Each row is a point on a tangle of strands that fork, close into loops and nearly touch. The rows are in no order.
(in the rows, 128 means zero)
Points whose rows are less than 100 apart are linked; no others are. Some points are linked to none.
z_99: [133 102 120 121 140 147 155 105 133 166 143 122 102 109 173 115 111 122
 115 125 119 123 152 146  96 108 126 158 135]
z_708: [160 110 123 104 148 160  91 138  88 169 130 130 127 119 147 100 159 145
 116 104 182 182 115 112  96 118 141  91  83]
z_168: [134  90 136 105 168 142 155 112 154 116 154  94 123 108 146 119  93 124
 132 134 158 126  91 175 108  57 153 176 116]
z_905: [ 90 190 149 114 132  72 100 166 158  56 142 145 115 151 105 136 136 113
 113 146 137  81  67 124  99 139 152 140 134]
z_887: [ 77 123  86 119 124 111 152  97 133  84 144 124 136 232 113 157 132 144
 133 114 101 114 170 102 158 144 149 140 158]
z_308: [136  94 171 168 124 171 141 169 155 146 110  96 118  77 170 118 111 112
 132 111 145 131  92 153 108  75 133 116 124]
z_969: [100 138 150 173 108 127 160 108 158 142 111 138 106  97 161 106 144 134
 145 139  93 106 176 124 132 147  94 144 183]
z_86: [133 150 116 101 127 150 120 160  66 131 103 156 122 165  93 127 118 124
 142  88 114 156 162 117 148 127 136  85 108]
z_833: [ 97 190 100 112 129  74 132 167 130  58 133 129 148 194  61 153 119 134
 110 145 114 110  99 119 139 132 165 118 128]
z_783: [ 48 136 164 156 110 117 113  84 205 153 129 154 111 159 144 123 117 120
 140 156  89 131 195  94 135 139 108 131 136]
z_279: [131 176 104  90 156 103  83 123  93 130 130 152 145 128  81 126 142 152
 109 137 197 156  87 167 108  75 155 126 103]
z_601: [155 122  85 123 136 144 133 121  87 156 118 123 126 173 134 135 163 130
 115  78 127 155 149 117 157 122 132 123 111]
z_831: [146 102 139 133 138 188 179 100 132 128  98 144 128  76 145  96  92 139
 146 186  64  99 165 136 111 176 114 169 173]
z_619: [195 105 127  68 126 176 126  98  96 160 135  96 144  63 128 146 180  89
 119 137 153 146  81 149 102 139 151 199  91]
z_950: [103 137  89  97 146  96 132  34 151 118 170 150 125 167 145 116 156 158
 134 152 124  90 150 111  97 175 120 178 166]
z_172: [ 72 150 187 131 111 103 117 111 150  63 137 165 120  84  80 123 142 160
 163 140 105  62 115  97 122 180  66 122 188]
z_278: [147 169 102  81 148 119  86 117  80 119 101 156 158 131  76 121 173 159
 110 124 212 183  92 132 146  91 159 122  94]
z_238: [ 99 126 179 162 107 137 128 144 165 125 113 162 108  47 130 145 132 126
 153  87 128  84 161 127 132 142  76 120 172]
z_817: [135 150 149 120 114 143 131 184  87 156 102 139 101 104 127 112  95 105
 151 114 103 135 132 156  98 128 124 109 141]
z_310: [156  96 147 171 117 123 115 140 134 205 129 114 141 151 175 105 102 125
  89 139 153 164 124 120  99 156 133  72  62]
z_321: [150  88 112 153  88 156 133 110 127 198 107 132 116 108 174 159  91 105
 117 168  94 130 166 123  87 193  99 141 143]
z_281: [144 182  82  66 134  84  88  89 117 118 172 136 156 120  75 146 194  97
 123 142 156 113 129 113 138 123 132 162 110]
z_520: [127 128 106  50 161 107 124  88 139 127 174 145 124 120  99 126 110 118
 127 145 157 101 118 135  88  94 140 168 131]
z_339: [118 169 154 169 123 102 111 116 136  74 145 115 144  41 109 143 139 172
 121 172 119  26 102 154 156 149 102 109 164]
z_222: [133 108 153 108 165 155 127 144 113 147 138 115 135 102 137  87 112 161
 123 129 188 178  86 163  79  60 161 114 104]
z_126: [160  86 158 156 111 119 106 130 117 197 128 111 143 165 161 113 113 130
  94 166 176 157 109 111 104 200 120  44  60]
z_48: [145  77 173 170 136 167 147 173 170 156 122 101 138  92 171  96  91 112
 115 131 143 154 104 140  99  81 141 103  99]
z_64: [106 141 120  85 154 132 166  55 137 129 155 161 120 115 116  94 116 148
 131 180  94  89 150 116 110 150 103 164 178]
z_297: [125 135  90 131 146 125 149  62 104 145 140 134 115 137 153 102 162 155
 118 131  88 114 197 119 134 173  97 160 162]
z_578: [110 187  98 117 155  89 104 147 121 108 131 137 133 133  99 137 133 137
 112 153 168 136  75 182 112  77 157 130 118]
z_664: [ 79 143 154 147  89 102 157 133 134  70 126 121 150 148  78 124 138 170
 183 122  68 107 174  99 192 164  95 128 185]
z_697: [109 165 119 153 130  82 155 126 107 101 132 115 121 140 132 114 140 141
 135 131 103  98 146 146 163 130  99 147 175]
z_102: [167  55 129  98 172 151 118 121 168 136 144 142 140 107 135 106  57  93
 103 145 117 158 176  95 118 124 132 156  98]
z_796: [111 131 126 121  93 156  97 118 115 158 106 164 132 165 125 147 115 109
 129 113  66 153 223  93 160 174 118 101 105]
z_502: [188  71 123  75 161 170 134  88 110 150 150  93 144  68 121 134 144 105
 124 116 159 148 106 144 104 112 157 195  82]
z_897: [119 119 139 177 151 107 131 144 139 137 141 113 140 135 176  76 134 174
 126 123 199 197 115 124 100  78 146  60  89]
z_34: [176 119 112 100  94 183  70 158  90 162 116 141 122 145 143 119 162 102
 132 130 151 177 124  80 124 158 131  85  82]
z_628: [108 188 125 155 135  82 114 147 139  64 144 112 125 100 120 154 151 116
 110 160 139  70  76 172 130 115 126 137 150]
z_442: [172  89  82 171 114 135 116 123 111 200 112 105 110 159 192 151 149 125
  96  98 109 166 119 121 131 174 128 110  92]
z_511: [159 111  96 106 127 120 101  81 114 155 157 113 146 143 133 108 218 112
 143  75 168 154 126 103 132 105 144 163  86]
z_531: [171 129 102 142 139 140 129 157  56 169  97 111 106 136 152 135 142 127
 120 100 113 157 107 156 125 153 128 120 123]
z_805: [186  77 140 101 125 166 110 116 128 175 164 110 165  93 147  95 187 108
 123 109 173 189 108  91  86 122 149 130  70]
z_907: [107 200 121 137 142  93 105 159 128  91 136 124 131 105 102 144 133 122
 112 162 149 117  70 187 120  76 143 123 132]
z_178: [111 183  92  66 144  70  97 100 114  85 169 155 134 168  85 144 132 124
 122 145 123 101 131 115 119 155 138 142 127]
z_623: [ 51 160 167 133 112 119 131  97 155  97 132 158 113 129 104 105 142 155
 196 158  59 118 179  90 134 178  79 127 172]
z_674: [170 132 107 127 120 156 164 181  49 160  69 108 140 159  99 154 123 147
 128  95 112 157 112 119 155 161 143  77 137]
z_815: [ 57 158 154 112 117 108 130  95 159  86 142 159 104 140 111 107 131 138
 170 156  87 107 144  98 108 157  93 136 183]
z_524: [176  78 119 143 107 141  82 133 120 185 125 109 131 132 158 124 149 134
 103 166 178 182  87  98 114 186 124  42  62]
z_404: [157  90 112 160 131 147 138 123 119 194 146  97 102 119 192 123 133 131
 105 101 127 166 109 158  94 120 145 130  93]
z_971: [121 119 166 127 158 175 177  89 159  84 106 156 139  72 114  85 109 141
 158 188  85  72 116 131 149 143 100 159 185]
z_688: [ 91 120 126 163 131 102 101 157 163  82 153 132 124 192 146  87 133 156
 149 115 192 145 110 107  94  78 163  88 104]
z_265: [137 142  96 156 152 100 145 113  96 145 133  96 118 141 156 133 160 153
 113 103 150 155  74 197 133  87 145 158 109]
z_777: [ 98 138 178 165  66 118 100 145 147 184  88 161 144 175 140 129  89 107
 135 123  94 145 189 119 154 174 122 106  90]
z_25: [156  77 195 172  92 165 129 187 186 149  86 134 137  57 153 149  71  87
 134 132 132 116 124 132 128 135 118 132 118]
z_113: [182  51 126 110 137 192 103 130 107 173 128  92 136  85 156 131 130 144
 111 147 172 193  61 142  75 151 148  95  84]
z_83: [108 125 159 141 145 143 155  87 158  67 130 121 116  71 135 142 130 132
 129 160 142  37  90 155 131 116 109 155 168]
z_251: [126 159  91  82 137 103 127  76  91 101 164 131 137 168  89 135 158 137
 123 134 103 101 179 100 170 162 111 150 148]
z_91: [140 138 136 163  71 126 125 188 113 164  86 143 127 114 156 139 101 109
 164 110  82 148 157 136 126 187 108 110 150]
z_934: [ 61 153 177 129  99  94 104 135 150  49 127 165 118 116  79 145 144 149
 180 101 103  85 139 102 139 174  69 113 171]
z_303: [166 156 120  83 131 155 101 162  37 159 117 138 111 108  97 134 128  99
 117 127 126 141 122 147 106 152 117 118 129]
z_913: [128 157 165 167 127 146 132 174  93 133  90 107 112  88 145 125 149 123
 145 101 154 126  75 193 136  81 131 113 136]
z_84: [192  69 106 109  99 186  99 126 125 189 145 112 126 106 163 146 145  90
 109 141 142 160 111  98  89 158 118 130  96]
z_639: [117 186 135 163 121  77 123 108 138  80 150 125 150 111 114  93 143 183
 123 207  85  64 104 123 154 166 103 131 180]
z_804: [132  93 160 149 145 141 139 149 168 159 144 122 148 119 158  84  86 118
 107 134 157 160 137 118  90  81 141  90  90]
z_331: [ 97 132 136 187  90 129 146 164 164 128  86 147 138 178 138 132 124 131
 154  78 118 143 154 107 181  99 132  78 119]
z_987: [ 98 116 128 155 152 100 118 141 155 109 167 121 144 161 158  78 126 165
 138 126 211 177 122 114  83  77 156  73  94]
z_204: [142 134  61 124 137 106 155 103 107 130 121 111 166 193  77 167 174 165
  99 100 184 150  90 134 149 105 164 144 108]
z_726: [ 92 143 133 165  93 110 166 141 132  92 112 121 135 157 110 134 138 141
 164  97  81 119 176 108 185 144 106 128 183]
z_515: [120 171 151 175 110  77 114 126 130  70 146 124 145  70 101 117 147 176
 126 179 101  49 109 134 172 154  96 119 170]
z_309: [149  96 106  48 179 118 137  66 146 119 167 138 137 105 108 130 110 120
 129 145 151  96 123 127 104 101 143 189 124]
z_821: [134 113 131 105 158 143 133 127 127 146 154 118 120 117 128 105 103 128
 131 127 157 137  98 164  86  61 149 146 120]
z_797: [102 135 115 168 138 134 164  72 142 150 125 135 111 122 169  91 150 153
 135 154  84 112 185 125 117 157  97 158 179]
z_163: [164 162 122  91 140 156  94 166  32 156  83 140 126 120  96 127 136 132
 115 130 151 169  87 156 125 141 136  94 111]
z_516: [129 177 127 149 145  97 152 135  87 121 131  99 120 106 138 124 134 128
 121 147 107 102 124 186 146 120 112 147 149]
z_130: [ 76 138 160 151 100 119 130 119 185 141 116 156 104 119 147 114 116 114
 148 128  92 122 183 106 128 132  99 129 158]
z_259: [127 131 168 153 134 166 139 157 120 137 108  83 108  87 161 123 132 125
 134 108 155 123  70 192 117  70 136 134 125]
z_898: [134 168 145 138 135 151 169 115 119 120 120  59 114  71 149 149 129 130
 117 156 134 104  88 218 121  93 131 165 120]
z_855: [152  96 151 191 125 114 125 158 134 193 107 101 130 129 194 103 116 148
 103 143 159 181  92 134 101 148 146  55  69]
z_89: [139  84 144 152 121 147 151 133 165 173 123 116 109 105 181 120  94 106
 108 133 110 130 149 129 101 111 131 144 115]
z_143: [ 71 162 181 114 112  94 115 124 155  50 141 160 107 114 102 133 132 121
 139 146 116  58  93 102  99 165  98 133 177]
z_646: [175 123  86 123 151 133 139 111  65 156 116 106 135 150 126 144 198 140
 101  80 143 165 104 135 160 125 141 150 100]
z_874: [155 158  97  87 138 131 104 116  82 129 118 140 158 155  80 122 194 134
 122 105 185 170 103 113 161  96 150 129  91]
z_580: [113 165  94  74 146  89  92 110 115 106 164 151 127 179  87 129 133 121
 128 123 154 118 121 131 114 117 144 133 121]
z_479: [103 124 151 159 135 135 125 127 153  91 142  89 103 100 139 150 148 125
 118 122 185  80  59 186 116  63 136 147 139]
z_208: [165  90 106 126 116 171 103 154  86 191 111 110 106 109 162 153 111 113
 134 135 133 156  91 154  80 154 129  96 120]
z_702: [129  88 188 123 118 160 139 176 181 110  94 159 119  61 121 116  58  84
 155 135  97 128 143 118 126 112 120 141 138]
z_88: [ 90 101 159 119 127 130 127 130 202 119 159 145 115 137 133  92  81 105
 138 137 129 128 143  98  95  79 125 126 140]
z_744: [148 154 108  44 137 115 110  80 115 139 172 147 136 108  94 124 177  92
 126 131 148 103 146 115 122 125 119 172 121]
z_330: [147 183 136 125 142 127 123 188  47 141  75 129 129 112 101 128 116 131
 127 126 126 162  89 186 135 125 138 102 132]
z_383: [195  53 124 105 118 182 112 118 142 178 157 101 149  90 156 125 156  95
 112 133 155 173 103  93  84 141 144 141  75]
z_266: [158  72 126  98 171 159 122 115 144 159 171 121 162 105 125  93 120 125
 116 112 176 172 137 108  82  87 148 121  85]
z_992: [ 92 100 171 134 137 142 143 106 180  75 123 151 103  76 125 138 121 129
 147 137 138  59 112 110 122 118 101 142 187]
z_141: [127 162  99 105 132  97 149 106  79 102 145 119 138 167  77 140 129 143
 120 136  93 110 176 111 176 152 114 133 151]
z_940: [148 168  42 133 146  65 144 130 117 101 155  87 172 140  88 179 149 160
  79 152 121 128 113 141 157 119 152 135 135]
z_213: [149 176 136 133 148 135 119 168  58 155  78 110 128 100 132 131 127 143
 110 134 144 164  66 216 127 114 149 113 118]
z_17: [137 123 118  74 158 147 169  69 120 134 141 149 117  96 123 103 106 135
 118 171 104  89 153 137 111 145 117 171 158]
z_353: [176  81 120  64 134 182 125 109 119 160 146 133 117  92 136 126 129  92
 112 128 132 135 151 106  99 129 128 172 111]
z_30: [120 124  94 160 119 134 192 142 114 141 104 101 137 202 131 144 139 150
 126  83 133 144 124 125 162  91 145 108 138]
z_824: [148 176  65  92 147  82  91 111 116 107 149 132 173 148  63 167 181 121
 102 128 159 140 114 120 150 114 153 143 104]
z_198: [136 187 121 136 149 117 151 127  95 138 131  74 126  78 142 145 130 133
 102 154 116 121  97 220 133 108 136 150 123]
z_675: [129 119  81 118 138 121 130  60 124 151 157 132 110 153 161 127 169 132
 120 103 119 126 188 114 134 142 114 164 134]
z_802: [139 110 151 116 153 154 123 150  92 154 106 111 119  97 159  87 116 177
 118 130 190 199  79 165  80  92 160  88 100]
z_731: [164  83 142 104 150 187 109 140  91 172 110  98 127  89 155 118 116 166
 114 134 172 188  62 170  76 125 165 105  95]
z_550: [129 192 102 139 137  84 150 176  90 106 113 113 161 144  54 148 116 141
 107 145 118 143 101 152 168  88 141 104 140]
z_510: [106 127 107  62 127 138  94  81 137 140 177 155 116 156 124 118 144 106
 136 101 132 125 181  91 116 122 121 137 120]
z_820: [196  36 125 139 165 175 113 135 143 146 131  91 155 100 168 140  63 104
 101 154 130 182 109 136 104 141 145 132  69]
z_960: [120 120 145 128 101 150 110 150 115 154  94 165 147 182 130 130  98 139
 137 122 121 166 181  87 166 141 157  41  50]
z_6: [ 83 151 104  72 124 117 114 128 103  65 147 160 143 220  56 147 115 129
 145 118 106 122 141 114 148 127 148 103 114]
z_997: [170  98 119  95 127 138 104  92 117 173 160 111 146 103 133 101 205 114
 137  90 178 162 105 112 103 103 146 159  84]
z_81: [155 110  84 124 111 171 155 113  94 158 116 106 139 183 138 162 167 119
 104  81  98 146 175  85 180 157 129 121 119]
z_862: [ 63 109 162 122 117 122 124 109 216  99 150 150  99 140 140 117 106 118
 149 145 122 107 139  80  97 116 112 139 166]
z_596: [120 142 165 122 122 151 143 176 115 142 112 139 104  90 133 106 100 100
 153 117 127 119 116 155 102  92 128 124 141]
z_52: [115 110 186 176  91 145 132 156 177 151 101 147 113  61 155 139 122 108
 135  96 125  98 152 126 132 127  97 126 149]
z_481: [122  75 156 114 171 135 130 114 201  77 131 149 112 102 150  89  68 108
 151 163 104 133 140 100 147  92 122 175 147]
z_136: [105 103 122  59 142 135 110  87 167 140 184 158 120 147 112 111 102 112
 132 117 133 126 169  87  94 109 128 134 127]
z_676: [131 179 113 165 118  73 152 182 109  90 127  88 161 112  75 151 124 150
 108 150 107 114 100 144 189 103 125 113 156]
z_70: [109 151 160 164 132 120 136  95 145  73 137 105 128  61 128 143 145 144
 120 162 139  24  95 166 140 133 102 130 171]
z_289: [ 81 140 114 106 152 128 150  39 162 122 162 161 127 156 137  91 136 165
 146 180 104  96 149 101  95 172 109 162 186]
z_221: [ 55 126 128 169 115 106 111  76 192 133 135 141 114 197 164 127 130 134
 133 138  95 134 195  99 152 136 120 141 142]
z_418: [110 140 182 143 109 134 140 138 135 100 125 152 112  38 109 141 132 138
 158 105 122  63 142 149 139 148  75 125 181]
z_738: [122 161 137 133  92 122 200 185  84 123 104 103 158 158  63 140 107 147
 146  97 101 126 129 131 176 117 131  93 159]
z_522: [143 105 126 134 110 167 157 110 121 167 102 143 117  86 153 121  96 122
 132 178  77 117 186 120  86 191 108 152 165]
z_80: [110 191 109 130 133  53 127 136 151  49 150 123 148 152 117 132 135 165
  99 182  88  88 108  96 138 178 153 141 147]
z_72: [ 73 104 175 135 125 137 127  94 198  79 128 164 100 102 127 132 126 129
 151 145 129  72 124  81 105 142  97 144 189]
z_789: [101 168 139 149  91  69 149 162 139  42 132 108 151 154  61 154 129 156
 124 148  95  79 114  97 178 158 128 125 164]
z_672: [107 161 153 165 104  89 136 165 115  68 118 130 129 106  88 140 141 137
 153  98 120  79 124 138 183 133  90 123 176]
z_225: [ 66 139 155 160  90 108 105 143 171  71 114 166 119 138 101 151 146 131
 176  76 113 101 157 101 162 144  93 105 170]
z_180: [181  66 117 129 117 163  86 129 125 182 133  99 135  95 163 121 159 138
 104 160 177 199  69 110  90 176 132  62  76]
z_260: [121 121 166 148  67 130  89 124 134 207 105 155 136 169 137 142  80  98
 124 143 105 138 181 119 120 202 111 109  95]
z_786: [173 167  86 135 154  99 147 137  53 141 125  82 146 110 114 158 151 145
  80 139 103 141 120 171 175 133 130 142 120]
z_892: [123 126 132 194 107 125 147 166 145 136  84 129 130 177 160 115 131 151
 150  90 150 156 127 107 168  81 143  72 103]
z_973: [ 96 151 182 137 119 116 141 117 139  84 136 152 124  53  93 119 136 149
 157 150 110  49 122 130 136 155  72 129 187]
z_749: [129 124 123 189 133 118 141 160 126 140 101 114 113 154 171 104 150 152
 141  97 158 167 100 135 140  71 145  93 111]
z_140: [121  75 162 129 157 150 145 125 196  81 119 136 106  83 143 110  81 102
 149 146 117 105 131 117 141  84 120 167 153]
z_622: [178 153 124  67 129 169 106 144  53 162 132 121 121  76 104 148 140  86
 104 152 133 129 114 154 104 155 122 144 120]
z_166: [168 132 117  68 158 159 160  91  92 141 143 122 121  71 119 131 119 115
 103 165 118  98 143 156 110 145 124 180 125]
z_810: [139 159 152 173 130 129 143 197  84 129  73 112 121 110 136 126 151 132
 151  88 143 137  79 177 163 104 132 104 141]
z_386: [169  59 126 145 155 168 151 107 161 128  99 124 120  88 186 121  63 115
 126 175  88 133 163 129 125 148 132 188 118]
z_732: [116 129 140 128  86 153  92 118 127 181 112 158 121 145 135 142 100  99
 116 133  80 144 215  97 117 184 110 114 115]
z_437: [165  65 117  71 198 131 132  77 145 106 157 119 138  98 129 116  93 115
 141 134 150 130 129 136 120  93 156 195 102]
z_850: [161 120 113  66 135 149 119 100 102 162 161 130 120 106 128 117 169  97
 116 105 144 123 151 116 108 119 119 166 110]
z_856: [159 131  76 150 157 101 153 105  83 151 119 101 133 154 129 152 173 161
  99  92 150 169  74 178 160 100 149 154 107]
z_93: [ 82 155 108 114 129  89 148 104 132  61 143 126 135 215 113 137 135 153
 134 143  94 102 148  98 151 176 136 154 166]
z_134: [149 110 104 171  89 131 126 124 114 191  98 125 113 133 190 158 117 116
 115 140  81 140 170 125 119 203 101 131 140]
z_161: [101 149 104  56 128 138  86 105  98  90 158 171 127 188  74 129 140 111
 149 102 112 131 165 105 155 129 134 112 110]
z_215: [161 106  92 171 110 130 130 126 107 189 101 112 105 144 194 149 132 115
 106 109  93 151 149 126 121 176 116 125 122]
z_193: [ 79 120 141 149 122 108  89 152 192  73 165 136 116 187 151  96 133 125
 137 105 168 116 109  94  84 103 154 112 123]
z_233: [166 112 107 108  91 195 126 154  91 149  85 129 140 180 125 161 155 116
 127 112 117 163 142  65 173 165 148  69  87]
z_751: [104 150 115 145 108 113 157 138 112 117 107 129 128 170 121 131 117 130
 155  92  79 138 185 114 169 137 116 122 160]
z_573: [150 173 127 138 152 127 137 139  70 154 106  80 124  90 147 149 138 141
 100 132 122 151  76 226 128 122 143 140 113]
z_534: [ 95 141 159 178  75 122 135 161 165 151  81 158 149 172 139 136 109 118
 150  98  88 151 182 110 185 138 125  99 110]
z_845: [165  71 126 108 190 146 145  91 149 101 145  85 126  94 155 116  80 128
 140 127 140 146 116 167 130  83 159 198  92]
z_816: [104 159 153 161 115 110 128 166 123  98 119 139 104 108 118 126 141 112
 157  97 130  93 116 147 149 103  99 121 168]
z_179: [120 196  72 109 145  74 117 165 118  79 134 133 158 157  51 164 118 140
 101 157 124 144 104 133 142 106 156 109 126]
z_847: [131 129 109 167 148 121 138 145 101 143 109 111 113 153 160 104 154 157
 125  97 161 171  78 168 133  76 149 116 114]
z_879: [196  34 128 116 170 166 110 122 150 142 145 120 154  98 153 126  69  88
 100 148 124 168 152 104 114 144 134 159  80]
z_608: [148 149  56 112 147  84 114 100 115 115 122 126 176 168  74 172 183 149
 100 116 185 153  85 137 139 104 169 144  96]
z_274: [136 108 160 185 139 121 136 169 133 163 106 107 126 112 197  89 132 166
 113 133 175 196  97 137 108 107 147  57  80]
z_745: [ 58 111 107 160 109 113 116  96 181 120 134 144 135 224 156 142 126 131
 136 116  99 138 188 104 166 122 145 123 126]
z_382: [105 116 191 123  86 148 134 172 183 132 106 172 113  74 112 114  80  95
 162 114 110 122 149 112 111 104 108 111 136]
z_540: [ 90 156 149 150  91  79 140 166 133  38 121 121 140 149  62 153 132 146
 154 112 107  79 120 108 176 148 110 114 175]
z_27: [ 80 172 136  94 124  92 128 105 122  94 149 154 105 145 101 107 109 124
 154 144  90 101 152 122 119 139 100 131 166]
z_943: [176  48 140 154 136 166 126 154 154 153 107  97 139 102 172 144  45 101
 121 163 114 153 105 146 107 135 141 132  96]
z_899: [114 166 165 134  80 133 124 207 119 122  95 172 118 105 106 110 112 111
 185  78 103 140 150 140 132 125 104  89 129]
z_977: [168 102  94 133  97 178 118 135 110 172  94 123 136 183 149 158 157 109
 108 100 112 163 154  73 171 173 137  90  91]
z_791: [ 81 121 101 122 134  94 124  68 181 113 160 138 104 186 178 120 147 146
 138 137 124 112 154 105  99 147 129 169 161]
z_803: [179  74 125 133  95 156 100 114 135 209 145 119 139 137 163 140 122  89
  85 152 143 145 131  98  97 172 114 110  78]
z_690: [ 83 121 190 144  82 135  99 162 201 123 121 182 111  89 103 126 105 106
 160  84 130 114 152 107 122 105  89  93 131]
z_506: [113 167 148 117 101 126 128 179  94 128 106 158 110 125 107 111  95 110
 172  95  80 141 164 135 126 133 109 106 139]
z_716: [132 148 106  64 130 144  86 106 102 117 160 156 124 165 101 121 169 102
 144  93 142 134 165 101 147 118 127 131 102]
z_78: [113 171 114 153 114  55 142 144 145  44 142 106 146 154  99 140 137 160
 104 172  98  78 111 106 167 164 136 143 161]
z_737: [102 142 147 139 130 120 130 148 135 116 137 130 101 118 139 113 125 109
 147 119 143 103 107 157 113  74 118 136 154]
z_135: [163 122 109 152 124 146 111 177  83 180  82 124 106 131 166 129 123 132
 136 112 125 170 104 148 109 146 139  85 115]
z_888: [118 180  89  71 148  63 101  71 132  89 178 157 145 160 107 140 147 140
 114 160 123  84 130 100 108 186 145 163 136]
z_976: [123 112 159 125 156 149 140 127 167  85 136  82 117  93 132 136 105 118
 128 141 171 100  66 178 118  53 146 164 124]
z_709: [176  83 101 164 131 143 111 124 113 202 131 104 105 134 190 130 154 140
  92  96 134 178 102 135 110 151 141 106  77]
z_661: [136 154  92  93 140 127 132  51  92 116 161 132 130 148 116 108 178 142
 120 137  97 102 200  96 161 183  97 161 149]
z_448: [121 146 123 189 121 108 157 172 114  84  91 108 131 159 100 150 160 134
 136  95 169 104  75 144 173  83 131 118 154]
z_336: [121 131 115 146 126 128 113 137 132 158 126 141 116 171 158 102 117 132
 126  98 129 156 161 115 133  99 139  93 104]
z_775: [132  62 146 113 180 126 128 110 202 108 142 144 131 108 149  91  54 105
 121 159 102 155 171 102 140 104 124 172 114]
z_756: [ 89 183 137 105 119  83 120 137 127  81 147 152 105 146  97 115 115 113
 153 136 109  96 117 140 118 120 112 123 155]
z_949: [175 148  97 131 150 116 142 140  41 151 110  95 121 126 134 144 148 128
 100 115 104 138 121 166 153 152 128 141 131]
z_771: [174  96 115  94 125 184 109 141  92 183 135 124 110 102 145 140 119 102
 113 129 132 143 129 126  79 145 130 131 112]
z_304: [161  69 136 135 117 149 126 119 155 195 136 122 130 121 166 133  81  97
  85 149 121 148 162 105  93 149 122 142  97]
z_389: [162  73 169 172 100 168 137 172 168 154  85 109 134  75 173 146  59  90
 137 155 113 130 110 139 115 133 131 137 118]
z_231: [ 80 177 149 110 118  80 110 148 149  60 148 151 104 140 101 128 125 107
 140 146 132  79  89 131 101 129 124 137 156]
z_501: [147 143  99  77 121 153 137 117  91 120 118 129 165 179  72 143 189 137
 127 105 181 159 112  94 176 100 159 117  93]
z_878: [126 110 160 184  96 135 143 144 167 170 106 124 109  99 186 121 118  99
 124 116 111 120 148 134 117 113 115 136 137]
z_219: [173  58 127  90 174 167 124 104 127 155 156 107 157  83 128 111 124 127
 116 106 170 168 110 136  89  90 162 153  82]
z_490: [124 100  74 124 131 105 109  43 152 145 174 128 120 170 163 131 179 132
 128  87 140 126 179 103 129 131 128 165 120]
z_893: [130 128  79 100 124 145 174 104  98 133 137 110 165 210  78 161 182 154
 111  95 174 134 116 113 157 102 164 113 112]
z_314: [135 102 161 134 156 184 175 106 158  92  83 142 118  65 143  95  96 125
 158 181  79  91 144 131 144 144 111 177 169]
z_806: [102 128 150 162 138 121 109 129 145  81 134 115  93 104 128 161 151 127
 117 116 177  47  77 167 113 103 122 136 154]
z_828: [110  77 181 130 148 158 131 126 184  63 114 144 104  63 118 135  86 109
 155 125 139  77 116 119 140  82 114 149 159]
z_942: [ 94 165  98 100 124 105 140 147 111  71 128 138 145 221  52 153 113 142
 128 124 134 122 116 125 142 118 168 103 123]
z_625: [120 160  93 134 131  81 165 126  97  98 137 104 144 175  93 137 127 148
 119 140 101 110 149 128 179 135 125 138 162]
z_413: [ 89 134 137 144 120 112 109 148 161  95 143 140  97 161 135 107 126 116
 150 112 152 111 111 127 103  86 131 123 146]
z_692: [132 155 127 177 128 111 165 179  93 114  87 106 132 136 116 132 149 133
 140  87 131 127  91 157 178  94 129 118 155]
z_491: [152 117 153 184  67 110 104 177 143 210  82 137 140 149 170 138  83 115
 152 140 138 143 106 136 132 187 113  72  99]
z_566: [143 121 110 135 139 133 154 111 103 169 138 106  98 113 180 124 137 127
 111 111 122 132 121 176 101 112 133 159 125]
z_886: [ 98 144 115 124 118 135 122 121 117 131 118 149 120 176 124 132 115 121
 145 100  76 146 206 108 160 137 119 115 136]
z_2: [186 126 125  57 156 178 134 120  76 138 129 115 124  67 105 153 110  97
 110 161 131 118 117 161 104 137 140 177 107]
z_643: [117 153 113  66 155 107 100 113 118 130 173 157 117 142  92 119 123 115
 128 128 159 118 123 140  95  95 134 138 124]
z_547: [146 153 132 136 104 137 184 202  71 144  77 113 149 145  88 134 113 141
 152  92  96 149 125 134 167 144 139  93 153]
z_582: [128  92 136 102 158 146 121 129 160 153 168 140 141 132 124  86  87 124
 118 121 155 158 145 105  80  77 142 104 101]
z_700: [ 88  98 139  78 137 124 107 114 199 110 186 157 124 166 121 101  75 118
 143 133 137 132 143  85  74  97 139 120 127]
z_21: [130  80 200 172  99 158 138 159 201 151  89 151 126  50 143 152  92 105
 128 116 129 100 150 120 138 137 100 138 131]
z_188: [115 187  92 108 149  55 121  94 140  74 164 145 153 165 125 131 144 165
  98 179 101  90 119 101 117 193 152 156 143]
z_392: [170 123 103 109 115 178 141 167  57 153  73 119 138 169 101 155 148 137
 126  97 124 164 126  91 159 164 147  73 117]
z_857: [ 70 133 174 166  84 118  93 147 192 106 117 181 111 109 106 146 133 122
 168  69 124 104 163 109 150 124  87  94 142]
z_421: [112 174 135 172 128  68 103 165 132  47 132 117 129  99  96 167 151 130
 111 141 138  57  86 144 153 130 117 121 156]
z_145: [ 67 115  93 144 115 125 149 102 161 109 131 126 139 228 132 159 129 142
 140 109  92 130 184 100 169 124 149 123 146]
z_867: [157 162  72 137 145  85 164 136  83 131 137  79 168 129  84 174 141 160
  73 148 111 139 125 146 183 113 136 129 135]
z_656: [ 72 109 109 139 125 100 111  70 206 135 170 138 114 189 173 120 128 135
 126 134 126 128 174  93 103 131 128 153 137]

A piece is two or more points that can be reached from each other along the links. Count, over all rows, the pieces, the separate loops (a circle has one, a figure eight two, a Y none), the forks (points with three links) and the tips (points with one).
pieces | 5
loops | 2
forks | 12
tips | 18

A tip is a point with one link. Name the tips that can be reached along the links from each point below, in the order of the rows.
z_524 | z_899, z_806
z_796 | z_664, z_738
z_913 | z_619, z_448
z_251 | z_898, z_93, z_490
